Each scene shows the same named points in several views. A view is turned or mirrored, shifted and resized as a whole, has a little noise and may leave points out.

Scene 1
View 1
J766: -21 8 2 12 0 -10 -1 7 -7 2 0 0 -4 -11 8 6 -6 2 10 3 8
J797: 18 -8 6 -2 12 2 -4 9 -13 11 -2 -18 -5 7 7 -18 1 -12 6 2 -15
J172: 5 -5 -6 -6 8 -3 -5 12 -14 6 2 -13 -8 4 7 -7 -2 -5 7 1 -10
J783: -3 -9 7 15 -4 -11 -3 8 -13 6 -4 -13 -6 -11 10 3 0 -4 0 6 -2
J967: -4 13 8 1 16 4 0 6 -4 9 1 -2 -2 6 5 -17 -5 -7 17 -1 -1
J852: -6 -7 -2 7 -3 -11 -4 10 -14 3 -1 -11 -7 -9 9 6 -1 -1 2 5 -2
J90: -2 -1 -5 -4 7 -4 -4 11 -12 5 2 -10 -7 2 7 -4 -3 -3 8 1 -6
J301: 10 2 9 -2 15 4 -2 8 -9 11 -1 -12 -4 7 6 -20 -1 -12 11 1 -10
J566: 9 -6 5 1 8 -1 -4 9 -12 9 -1 -15 -5 3 8 -12 0 -9 6 2 -10
J930: 1 -2 14 13 3 -4 -1 6 -9 9 -5 -12 -3 -6 8 -8 0 -8 6 4 -3
J34: 9 -4 2 -2 10 0 -4 10 -13 8 0 -14 -6 5 7 -13 -1 -8 8 1 -11
J833: 4 -8 -2 0 4 -6 -5 11 -15 6 -1 -14 -7 0 8 -4 0 -5 4 2 -9
J163: -7 -4 12 20 -4 -10 -1 5 -10 6 -5 -11 -4 -13 9 2 -1 -5 3 6 2
J294: 13 -6 4 -2 11 0 -4 10 -13 10 -1 -16 -5 6 7 -15 0 -10 7 1 -13
J708: -6 -4 -14 -7 4 -8 -6 14 -15 2 4 -9 -10 0 7 3 -4 1 6 1 -6
View 2
J294: -11 2 -5 6 5 9 4 -2 -6 -3 12 -4 9 -5 -1 -2 1 17 11 5 -5
J930: -19 -3 -1 1 -3 4 4 0 -3 -5 9 -8 15 14 0 4 6 11 9 -3 -3
J34: -10 1 -5 7 4 6 3 0 -5 -3 10 -5 10 0 -2 2 1 14 15 1 -4
J852: -10 0 0 10 -1 5 1 3 0 -3 5 -8 23 10 -5 14 10 4 22 -9 0
J783: -17 -2 2 6 -4 6 4 4 2 -6 7 -7 25 13 -3 11 13 5 14 -8 1
J766: -12 -3 -1 6 -5 -6 -5 2 -4 -1 1 -13 16 27 -4 16 5 -1 27 -14 -3
J90: -6 2 -4 10 4 3 -1 0 -5 -1 7 -7 10 3 -5 7 2 10 23 -3 -5
J163: -19 -4 2 3 -6 2 3 2 0 -5 6 -9 23 20 -1 11 11 4 13 -9 0
J967: -12 -3 -7 1 2 -5 -4 -5 -12 0 8 -10 -3 14 1 -1 -8 14 18 -1 -10
J301: -13 0 -6 3 4 4 2 -3 -9 -3 12 -6 2 2 1 -5 -4 19 10 5 -8
J172: -5 4 -5 11 6 7 1 0 -5 -1 9 -5 11 -4 -4 4 2 13 20 0 -4
J833: -9 3 -2 10 3 9 3 2 -1 -3 8 -4 18 -2 -4 7 7 10 17 -2 -1
J566: -12 1 -4 5 3 8 4 -1 -5 -4 11 -5 11 0 -1 0 3 15 11 3 -4
View 3
J783: -6 -1 19 17 8 -2 20 35 4 -2 4 -13 14 18 -9 9 14 -1 11 4 -18
J90: 7 4 10 3 5 -6 11 15 -12 9 5 -12 14 7 -8 6 10 17 9 -5 -9
J163: -3 1 18 17 13 -2 19 34 3 -3 6 -12 12 13 -11 10 14 -5 18 8 -19
J766: 13 6 10 11 19 -1 22 31 -6 5 15 -11 3 16 -2 10 18 -2 32 -8 -22
J301: 4 5 11 3 8 -13 2 5 -14 4 1 -12 20 -12 -22 7 3 16 11 15 -4
J708: 10 2 10 1 2 -3 13 19 -12 12 7 -13 11 17 -2 5 12 21 7 -16 -11
J967: 15 9 5 2 18 -12 6 7 -18 7 9 -10 12 -10 -18 9 7 11 29 8 -10
J833: 0 1 15 6 1 -6 10 19 -8 6 2 -13 17 10 -11 6 8 16 1 0 -9
J852: 1 1 16 11 5 -1 18 30 -2 4 6 -13 12 20 -5 7 14 7 9 -6 -15
J34: 2 3 13 4 2 -10 5 10 -11 6 1 -13 19 -1 -16 6 6 19 4 6 -5
J172: 5 2 12 2 0 -8 7 12 -12 9 2 -13 17 6 -11 5 7 22 2 -3 -6
J294: -1 2 14 3 1 -11 3 9 -11 4 -1 -13 22 -4 -20 5 3 18 1 11 -4
J797: -3 2 14 4 0 -13 2 7 -11 2 -4 -13 24 -7 -22 5 1 19 -2 14 -2
View 4
J852: -3 -8 3 4 12 4 6 2 2 6 5 -14 1 1 -15 4 15 25 8 18 3
J967: 23 -5 -19 -9 21 16 11 6 0 -2 -2 -15 -15 1 4 10 19 9 -2 19 16
J294: 27 -8 -12 -9 26 5 8 5 3 13 7 -14 -4 3 -11 -2 7 8 -1 23 -3
J708: 0 -7 -5 -13 12 6 3 2 9 6 6 -11 -6 4 -20 8 12 17 17 19 6
J172: 15 -7 -9 -12 20 5 5 3 7 10 7 -13 -5 4 -16 3 9 11 9 21 0
J783: 2 -9 5 14 15 3 9 3 -2 7 5 -16 5 1 -11 0 16 27 0 19 -1
J797: 33 -8 -13 -8 29 4 8 6 3 15 7 -15 -3 3 -11 -5 5 7 -3 24 -5
J930: 15 -8 -3 10 21 7 11 5 -4 5 2 -17 0 0 -2 0 16 20 -6 19 3
J301: 32 -7 -17 -8 28 10 9 6 1 8 3 -15 -8 2 -3 1 10 7 -4 22 3
J163: 2 -8 4 18 15 6 11 3 -5 3 2 -17 3 -1 -4 2 20 28 -3 18 3
J566: 23 -8 -10 -5 24 5 8 5 2 11 6 -15 -3 3 -10 -1 9 12 0 22 -2
J766: -9 -5 1 8 8 13 9 2 -1 -6 -1 -15 -6 -1 -3 14 26 27 7 15 18
J833: 12 -8 -5 -5 19 3 6 3 4 11 7 -14 -1 3 -16 1 9 16 6 21 -2
J34: 22 -7 -12 -9 24 6 7 5 3 11 6 -14 -5 3 -11 0 9 10 2 22 0

Which points are out of place in each view (at most two, in the order of its rows)? Write none if all are in place.
view 1 | none
view 2 | J34, J833
view 3 | J783
view 4 | none

Scene 2
View 1
J705: 0 -19 -8 2 0 0 1 2 5 -12 -2 -4 6 2 -1 -3 -10 -6 -2 3 12
J740: -7 -6 -4 1 17 1 -2 18 9 -3 8 -12 35 -14 -4 -2 4 -14 -1 1 -1
J369: 1 -7 -4 -24 1 -25 0 10 11 12 2 -32 1 24 13 16 2 -10 22 -26 -1
J375: -1 7 2 -4 14 -5 -3 23 3 2 10 -17 28 -9 5 0 9 -3 7 -2 -10
J750: 22 2 1 -16 -26 -22 -3 -1 -13 -1 -7 -13 -43 38 25 6 -12 27 18 -12 1
J594: -2 -15 -7 5 7 4 0 6 5 -13 1 -2 16 -7 -4 -6 -7 -7 -5 7 8
J297: -6 -19 -9 5 11 4 1 6 10 -12 1 -5 23 -9 -7 -4 -6 -15 -6 4 10
J298: -3 -11 -6 -6 8 -7 0 10 9 -2 3 -15 16 2 2 2 -2 -11 5 -5 4
J260: -2 -13 -6 5 8 2 0 8 5 -12 2 -5 18 -7 -3 -5 -5 -8 -4 5 7
J510: 2 -17 -8 -6 -3 -9 1 1 5 -6 -3 -11 -4 13 5 3 -9 -4 5 -7 10
J867: -1 -2 -2 3 12 2 -2 17 2 -7 6 -8 24 -11 -1 -5 2 -4 0 5 -3
J66: 2 -21 -9 10 -2 8 2 -3 1 -21 -5 6 1 -3 -4 -10 -16 -1 -11 14 16
J554: 12 -5 -2 -5 -13 -9 -1 1 -7 -7 -4 -6 -18 18 12 0 -11 14 7 -1 5
J380: 11 3 1 -5 -7 -8 -2 9 -7 -5 0 -9 -7 11 12 -1 -4 13 8 0 -1
J19: 8 -13 -5 -11 -11 -15 0 -1 2 -3 -5 -13 -17 23 11 6 -10 3 10 -10 8
J939: 8 -3 -1 16 -2 13 -2 7 -11 -23 -1 10 5 -12 0 -15 -11 14 -11 21 5
J155: -4 -20 -8 4 8 3 1 4 8 -12 0 -4 17 -5 -6 -4 -7 -12 -4 4 11
J252: -2 -9 -4 8 9 7 -1 11 3 -14 3 -1 22 -13 -4 -8 -4 -4 -6 11 3
J555: 0 -17 -8 -15 -2 -17 1 2 9 2 -2 -20 -2 19 6 9 -6 -10 12 -17 8
J946: 1 -4 -2 0 8 -2 -2 13 3 -5 4 -10 18 -4 1 -2 0 -4 2 2 0
View 2
J252: 10 -5 8 -13 -23 -10 -16 -5 5 -6 25 -9 19 -11 -8 24 -7 -12 -1 4 3
J750: -33 -30 22 23 74 25 30 15 1 58 -57 8 16 8 11 -16 25 28 29 18 20
J297: 0 -6 2 -8 -16 -15 -15 -13 -4 0 25 -8 6 -13 -16 34 -4 -3 -3 -5 -6
J155: -5 -8 -1 -12 -11 -20 -13 -14 -7 5 23 -7 4 -11 -14 33 -2 -6 -2 2 0
J510: -24 -18 3 3 28 -9 3 -10 -11 32 -7 -1 0 -5 -9 21 13 10 8 7 5
J19: -27 -19 6 11 41 2 12 -4 -11 40 -21 2 2 -1 -6 12 16 18 13 5 5
J380: -4 -15 20 11 23 15 9 10 10 21 -17 -1 21 -1 2 2 5 11 15 6 7
J594: 1 -7 4 -13 -14 -17 -14 -10 -3 3 21 -8 12 -11 -10 27 -2 -8 0 5 3
J375: 16 -2 16 22 -14 24 -4 12 19 -10 8 -5 19 -12 -11 18 -16 20 8 -30 -24
J555: -27 -15 -1 18 30 -1 7 -10 -14 30 -10 0 -10 -8 -18 28 11 29 7 -15 -13
J946: 5 -7 10 2 -9 4 -6 -1 7 0 11 -6 14 -10 -10 21 -6 5 5 -10 -8
J740: 16 1 4 3 -34 -2 -18 -5 7 -18 31 -10 9 -18 -21 37 -17 5 -3 -27 -23
J705: -9 -12 2 -10 3 -16 -8 -11 -9 15 11 -5 7 -8 -9 24 5 -4 1 10 7
J260: 2 -7 4 -10 -14 -12 -13 -8 -2 1 20 -7 11 -11 -10 26 -4 -5 0 1 0
J554: -18 -20 16 4 35 6 11 4 1 34 -23 0 17 1 4 1 14 7 16 18 17
J66: -7 -13 5 -28 -2 -27 -13 -14 -8 14 15 -7 15 -6 -1 17 7 -23 0 30 23
J939: 12 -11 19 -27 -12 -8 -12 4 12 2 12 -9 38 -4 10 1 -1 -29 6 34 30
J867: 13 -4 12 -1 -19 4 -12 2 11 -9 19 -7 20 -12 -10 22 -10 0 4 -10 -8
View 3
J705: -2 3 17 -5 -19 0 -11 -26 10 -3 -9 2 -10 -4 9 -9 -4 35 -5 19 -1
J66: -6 -1 38 4 -18 -2 -16 -44 6 -11 -8 3 5 -2 18 -19 -5 42 -12 23 -9
J155: 1 6 17 -7 -23 -1 -21 -23 10 -10 3 2 -23 0 13 -3 -12 41 -4 23 -3
J298: 3 6 -4 -19 -15 5 -8 -2 10 3 -5 2 -32 -5 3 3 -7 32 -1 16 6
J740: 8 6 4 -30 -12 10 -20 4 4 -16 16 2 -48 2 19 8 -22 44 -11 24 4
J260: 1 3 18 -14 -14 4 -17 -18 5 -11 4 1 -22 -1 17 -4 -11 42 -10 23 -2
J369: 2 9 -39 -23 -11 7 18 18 15 32 -29 3 -35 -14 -24 9 7 11 13 0 21
J750: -11 -6 -8 -13 21 10 52 -17 3 41 -74 3 31 -23 -23 -26 31 -1 -8 -7 21
J554: -6 -2 6 -10 1 5 19 -21 5 16 -40 2 9 -12 -5 -17 12 19 -8 7 9
J375: 10 2 -6 -47 13 20 2 21 -3 -6 1 0 -43 -3 14 6 -14 36 -20 16 13
J510: -4 4 1 -5 -17 0 2 -18 12 13 -24 3 -8 -10 -5 -7 4 23 2 11 6
J252: 3 2 26 -21 -8 7 -18 -17 2 -20 7 0 -21 2 25 -5 -16 47 -18 25 -3
J555: -2 8 -19 -8 -20 2 6 -4 17 23 -25 2 -22 -11 -16 1 5 17 12 7 12
J380: -1 -4 6 -25 13 12 20 -9 0 10 -32 2 -1 -10 4 -15 6 23 -17 8 12
J939: -1 -8 48 -16 10 9 -5 -36 -7 -22 -9 1 10 -1 33 -24 -7 46 -35 24 -4
J594: 1 3 22 -12 -16 3 -18 -22 6 -13 3 1 -18 0 17 -5 -12 43 -11 24 -2
J946: 5 2 7 -27 -3 10 -5 -4 2 -8 -3 1 -27 -3 15 -2 -11 38 -14 19 6
J297: 2 6 14 -14 -21 2 -21 -15 8 -12 9 2 -30 0 15 0 -15 42 -6 24 -2
J19: -6 2 -5 -5 -9 2 16 -18 11 24 -40 3 1 -14 -14 -13 14 14 2 5 11
View 4
J555: -3 -4 6 12 6 11 5 -5 -2 -7 -10 10 0 -2 21 -5 8 29 3 5 1
J19: -4 -3 14 12 -2 8 8 1 2 -9 -18 1 -8 2 16 -7 15 23 -1 0 -8
J554: -3 -3 18 11 -7 4 6 8 -2 -6 -17 -6 -8 2 6 -4 19 12 -1 -7 -13
J750: -8 -8 29 16 -14 11 13 5 1 -9 -39 -9 -16 0 6 -19 32 30 -3 -19 -19
J369: -6 -9 5 15 7 17 4 -10 -10 -2 -18 16 7 -9 20 -10 12 43 7 -2 6
J260: 2 3 2 7 4 -1 -3 6 -8 1 11 5 9 2 10 12 1 -3 3 8 1
J375: -3 -6 2 11 4 4 -8 3 -30 11 2 12 23 -13 2 7 8 11 12 -8 10
J594: 3 3 2 6 4 -2 -3 7 -7 -1 12 4 7 5 11 14 0 -5 3 10 -1
J946: 0 -1 3 10 3 1 -4 5 -16 4 5 7 13 -3 7 9 6 4 6 0 3
J380: -3 -4 15 11 -5 4 2 8 -11 0 -13 -2 2 -2 3 -1 18 11 3 -11 -8
J155: 3 3 0 6 6 0 -3 4 -4 -2 12 6 6 4 15 12 -2 -1 2 14 0
J867: 1 -1 1 8 4 -1 -7 7 -20 7 10 7 17 -4 4 13 4 -2 7 1 3
J740: 2 0 -6 8 10 2 -8 2 -21 7 15 13 21 -6 9 14 -2 2 9 6 11
J939: 3 4 12 5 -8 -9 -3 19 -9 1 7 -10 2 6 -3 16 9 -23 -1 -2 -13
J510: -1 -1 8 10 3 6 4 1 1 -7 -6 3 -3 3 17 0 9 15 0 6 -4
J298: -1 -2 1 10 7 6 -2 0 -10 0 3 11 10 -2 14 5 4 14 6 6 5
J252: 3 3 1 6 4 -3 -6 9 -13 3 14 3 11 2 6 16 0 -10 4 6 0
J705: 1 3 5 7 2 0 1 5 -1 -5 4 2 1 5 14 9 3 1 0 10 -4
J66: 4 6 6 5 0 -6 0 12 0 -5 11 -5 -1 10 9 15 2 -15 -3 11 -10
View 5
J705: 29 0 0 -5 -4 18 -3 -5 7 -8 -18 3 17 -12 -7 2 -11 0 -14 9 -20
J19: 20 10 -4 -1 -2 25 15 -14 -19 -9 -5 3 9 7 7 -2 -17 -17 12 11 13
J555: 24 2 -10 16 -9 13 4 -11 -5 -15 -15 -11 2 9 7 7 -11 -22 3 13 15
J594: 28 -7 1 -5 -4 12 -12 -2 16 -6 -20 1 11 -19 -8 0 -5 2 -25 8 -31
J298: 22 -9 -5 10 -7 4 -9 -7 10 -9 -19 -10 -5 -8 2 5 -2 -13 -16 9 -8
J380: 6 -1 2 -11 7 17 11 -14 -16 0 0 12 -10 -11 11 -11 -7 -14 -1 7 -3
J939: 17 -2 12 -33 10 24 -1 -4 3 7 -6 26 14 -34 -7 -16 -8 15 -23 4 -47
J155: 32 -6 0 0 -8 13 -12 -3 17 -9 -24 -4 13 -14 -9 5 -7 0 -24 9 -28
J867: 14 -16 2 -2 0 1 -14 -6 16 -1 -16 -1 -13 -26 2 -2 5 -5 -30 6 -31
J510: 26 4 -4 2 -5 19 4 -9 -4 -11 -13 -1 11 0 1 2 -13 -11 -1 11 0
J369: 14 -4 -13 27 -9 2 4 -17 -9 -15 -11 -19 -21 14 18 8 -3 -38 6 13 31
J297: 29 -9 -1 3 -7 7 -15 -2 21 -9 -25 -5 7 -17 -7 5 -2 -1 -27 8 -28
J554: 13 9 2 -14 5 27 18 -14 -23 -3 1 15 5 -4 8 -11 -16 -11 8 10 2
J66: 33 4 5 -19 -2 27 -2 -2 7 -5 -18 13 31 -18 -15 -4 -17 11 -17 9 -36
J252: 23 -11 4 -10 0 9 -14 -2 19 -2 -18 4 3 -27 -7 -2 0 4 -32 7 -38
J946: 15 -11 0 -1 0 4 -9 -7 11 -4 -14 -1 -10 -19 4 -2 1 -8 -23 7 -21
J375: 1 -22 -2 5 3 -8 -12 -10 11 0 -11 -6 -36 -23 13 -3 13 -20 -27 7 -14
J260: 26 -9 1 -4 -4 10 -11 -4 15 -6 -20 -1 7 -20 -5 1 -3 1 -26 8 -29
J750: 1 18 -1 -14 10 36 38 -23 -50 -2 16 21 -2 10 20 -18 -21 -24 34 12 31
J740: 20 -20 -3 9 -6 -6 -22 -4 27 -7 -23 -12 -14 -23 0 5 9 -8 -36 7 -29

Which points are out of place in each view (at most two, in the order of its rows)? Write none if all are in place.
view 1 | J375, J297
view 2 | J510, J740
view 3 | J554
view 4 | J66
view 5 | none

Scene 3
View 1
J387: 21 -12 3 3 -12 -6 10 13 6 -25 -6 3 -2 -44 8 -11 35 6 -10 -22 -2
J770: 22 -4 -7 -2 6 0 13 -8 -4 -11 20 11 -14 -31 1 -10 1 -4 -14 -26 -8
J312: 18 7 -14 -9 14 5 14 -13 -8 8 26 19 -19 -17 -8 -6 -24 -13 -9 -26 -9
J391: -1 10 -4 -14 -6 -1 16 20 1 17 -6 4 -3 -7 -11 -2 -10 -8 -9 -12 6
J474: 12 -2 -4 -5 1 -2 15 3 -3 -5 10 6 -10 -23 -1 -7 -1 -5 -15 -20 -2
J649: 0 9 -8 -14 4 0 19 5 -7 16 12 5 -11 -3 -12 -3 -26 -13 -16 -15 1
J910: 3 -8 8 -3 -20 -11 15 31 7 -13 -18 -7 5 -28 3 -8 30 5 -14 -10 8
J26: 4 3 -1 -10 -9 -4 15 20 3 5 -8 3 -2 -17 -5 -5 4 -4 -10 -14 4
J325: 9 2 -5 -7 -1 -2 15 7 -2 0 7 6 -8 -19 -4 -6 -3 -6 -13 -18 -1
J452: 2 2 1 -9 -11 -5 16 22 3 2 -9 0 -1 -17 -5 -5 7 -3 -12 -13 5
J304: 3 3 -6 -10 5 -2 19 2 -9 5 17 2 -12 -9 -7 -6 -20 -10 -21 -16 0
J962: 5 0 -3 -7 0 -4 18 7 -5 -1 10 2 -9 -16 -3 -7 -7 -6 -19 -16 1
J165: 1 11 -6 -15 -4 0 16 16 1 18 -4 7 -5 -8 -12 -2 -12 -9 -8 -14 4
View 2
J391: 22 0 -4 0 10 2 10 -9 -6 23 15 29 7 -24 7 0 3 7 -1 -1 -6
J910: 7 24 -4 -14 0 -11 14 -42 -35 0 10 18 25 -8 31 8 4 17 -4 55 19
J387: 4 19 -4 -11 6 -16 24 -29 -27 -22 10 4 23 27 26 32 -13 27 13 56 27
J474: 11 3 -3 6 8 -8 14 -1 0 1 2 3 7 10 13 22 -9 7 20 12 8
J452: 14 9 -4 -3 5 -5 11 -19 -14 11 9 18 13 -11 17 8 1 10 3 21 6
J770: 10 0 -2 9 10 -12 17 8 7 -7 -1 -6 5 25 11 33 -16 9 29 9 11
J325: 14 2 -3 5 9 -6 12 -1 0 7 4 9 7 2 11 18 -6 8 15 8 5
J962: 12 4 -2 9 6 -7 8 -1 2 11 -3 4 7 -4 14 15 -2 0 17 7 4
J312: 19 -15 -3 16 17 -3 15 28 24 6 4 1 -6 17 -5 28 -17 5 31 -25 -4
J649: 20 -7 -3 15 10 0 4 14 17 27 -1 11 -2 -17 3 7 1 -6 15 -21 -10
J26: 16 6 -5 -4 8 -4 13 -17 -13 11 13 22 13 -11 13 8 -1 13 1 17 4
J304: 16 -1 -2 14 6 -5 4 10 13 18 -6 2 2 -8 9 13 0 -6 20 -8 -2
View 3
J312: 1 -2 10 15 -19 7 5 -10 -6 -4 2 7 -10 -34 8 -8 1 2 -17 13 -5
J962: 1 1 3 5 -9 4 -3 3 -1 2 0 5 3 -15 3 -11 -5 -7 -7 9 -3
J325: 2 1 2 6 -11 2 -2 2 0 4 -1 2 2 -19 4 -11 -6 -7 -8 5 1
J391: -2 0 -1 -1 -10 0 2 10 0 -1 0 9 14 -18 3 -21 6 -6 -6 0 11
J165: -2 -1 1 1 -12 1 4 7 -1 -3 1 9 12 -21 4 -21 6 -4 -7 2 10
J910: 3 5 -9 -4 -2 -8 -10 18 10 21 -5 -8 15 -3 0 -12 -17 -20 5 -7 9
J304: 0 0 6 5 -11 8 -1 0 -6 -5 1 11 2 -16 3 -13 0 -3 -10 13 -5
J26: 1 2 -2 0 -9 -2 -2 10 4 8 -2 2 11 -16 3 -16 -4 -10 -3 -2 9
J452: 1 2 -3 -1 -7 -2 -3 10 4 8 -2 1 11 -12 3 -15 -6 -11 -3 0 7
J474: 3 2 2 8 -10 2 -2 1 0 7 -2 0 -2 -19 4 -8 -10 -8 -8 7 -3
J770: 5 1 5 14 -13 2 -2 -5 -1 9 -2 -4 -10 -24 6 -1 -15 -7 -11 9 -8
J649: -2 -1 6 4 -13 8 3 1 -6 -9 2 15 6 -20 4 -18 8 -1 -11 12 0
J387: 7 6 -6 7 -7 -8 -9 8 11 27 -6 -18 -1 -14 4 -1 -27 -19 0 -6 2
View 4
J387: -13 9 19 38 -12 16 6 -5 -15 -42 -5 15 -26 -20 12 -9 6 5 11 8 18
J312: 32 -9 6 -17 -2 -1 -7 -2 17 -15 -3 10 18 -7 3 0 -10 12 3 -9 -5
J391: 15 -7 -6 21 2 11 -12 -15 1 -2 9 11 -8 -7 8 18 -21 -8 -16 8 -9
J26: 6 -3 1 28 -1 13 -7 -12 -5 -13 5 12 -15 -12 10 11 -13 -6 -9 9 -1
J304: 20 -12 4 1 4 7 -5 0 15 -13 -5 6 0 -10 6 8 -13 -9 -9 -3 -19
J452: 4 -3 3 29 -1 14 -5 -9 -3 -16 3 11 -17 -13 10 10 -12 -9 -9 9 -3
J474: 11 -4 10 10 -3 8 -2 -2 5 -24 -5 10 -5 -13 8 0 -5 1 1 0 -2
J770: 13 -3 16 1 -5 5 1 2 7 -32 -9 10 1 -14 7 -8 1 10 10 -5 3
J165: 19 -8 -6 16 2 9 -13 -15 3 -2 8 11 -4 -7 7 17 -20 -5 -15 7 -8
J649: 26 -14 -2 0 5 5 -11 -6 15 -3 1 7 5 -7 5 14 -20 -8 -14 -1 -19
J962: 12 -8 7 11 1 9 -3 -1 7 -19 -5 8 -7 -12 7 5 -9 -7 -6 0 -11
View 5
J910: -30 -22 -27 19 -8 14 -5 23 5 18 -10 -16 -35 17 -10 -39 8 -24 -9 -16 -5
J304: 8 22 -3 8 -10 1 -13 16 -3 -9 -10 14 -14 7 1 -4 -4 -1 5 -6 -5
J452: -14 2 -13 19 -9 9 -3 21 0 6 -12 -5 -22 10 -7 -25 2 -10 -2 -12 -6
J962: -1 9 -7 8 -9 1 -11 15 -1 -1 -10 8 -18 12 -3 -10 -1 -8 3 -8 -4
J474: -4 1 -6 8 -6 -6 -9 7 -3 1 -9 6 -14 16 -11 -8 2 -12 4 -7 0
J649: 8 32 3 14 -11 5 -5 20 -4 -10 -13 12 -9 2 1 -7 -8 8 6 -6 -6
J165: -6 23 -1 24 -10 11 5 24 -3 -2 -15 -1 -11 2 -6 -20 -6 6 3 -9 -6
J325: -5 7 -4 12 -7 -1 -6 12 -3 1 -10 4 -14 12 -10 -11 0 -8 3 -8 -2
J770: -1 -4 -1 1 -3 -16 -12 -4 -5 2 -8 11 -9 20 -18 3 4 -16 7 -3 5
J387: -28 -36 -20 9 -2 -6 -7 2 2 20 -8 -10 -25 27 -25 -22 13 -33 -4 -11 5
J26: -15 4 -10 21 -8 9 1 21 -1 6 -12 -6 -19 9 -9 -26 1 -7 -1 -12 -5
J312: 12 23 13 7 -4 -16 -4 -1 -9 -9 -12 18 4 11 -15 11 -4 2 13 0 4
View 6
J770: -4 30 -10 7 8 1 11 -3 11 -10 -16 19 5 12 17 6 -7 -16 19 -3 10
J26: 4 -2 -8 3 12 2 6 -1 0 5 -5 -15 8 25 -5 9 -7 8 12 -1 -4
J452: 4 -3 -5 3 15 0 5 2 -1 3 -5 -16 7 25 -4 8 -8 6 14 3 -2
J649: 15 13 -19 -12 -1 1 -7 0 20 20 -15 3 -5 12 9 7 5 6 7 13 -23
J325: 3 13 -10 1 8 1 5 -1 8 2 -11 1 4 17 6 7 -4 -2 14 1 -2
J312: 6 35 -25 -3 -7 5 0 -10 27 8 -20 27 -2 5 21 8 5 -7 8 -1 -11
J165: 11 1 -17 -5 2 4 -2 -5 11 18 -7 -10 3 21 -3 10 1 14 6 1 -18
J391: 11 -3 -15 -5 5 3 -1 -3 8 18 -6 -16 3 22 -5 10 -1 15 7 3 -17
J910: -5 -14 9 13 30 -3 14 6 -18 -10 1 -31 14 34 -13 7 -19 4 21 -1 14
J387: -14 7 6 22 26 0 23 -2 -14 -25 -4 -9 18 27 -2 7 -20 -12 26 -14 29

Which points are out of place in each view (at most two, in the order of its rows)? Write none if all are in place.
view 1 | J452
view 2 | J770, J649
view 3 | none
view 4 | none
view 5 | none
view 6 | none
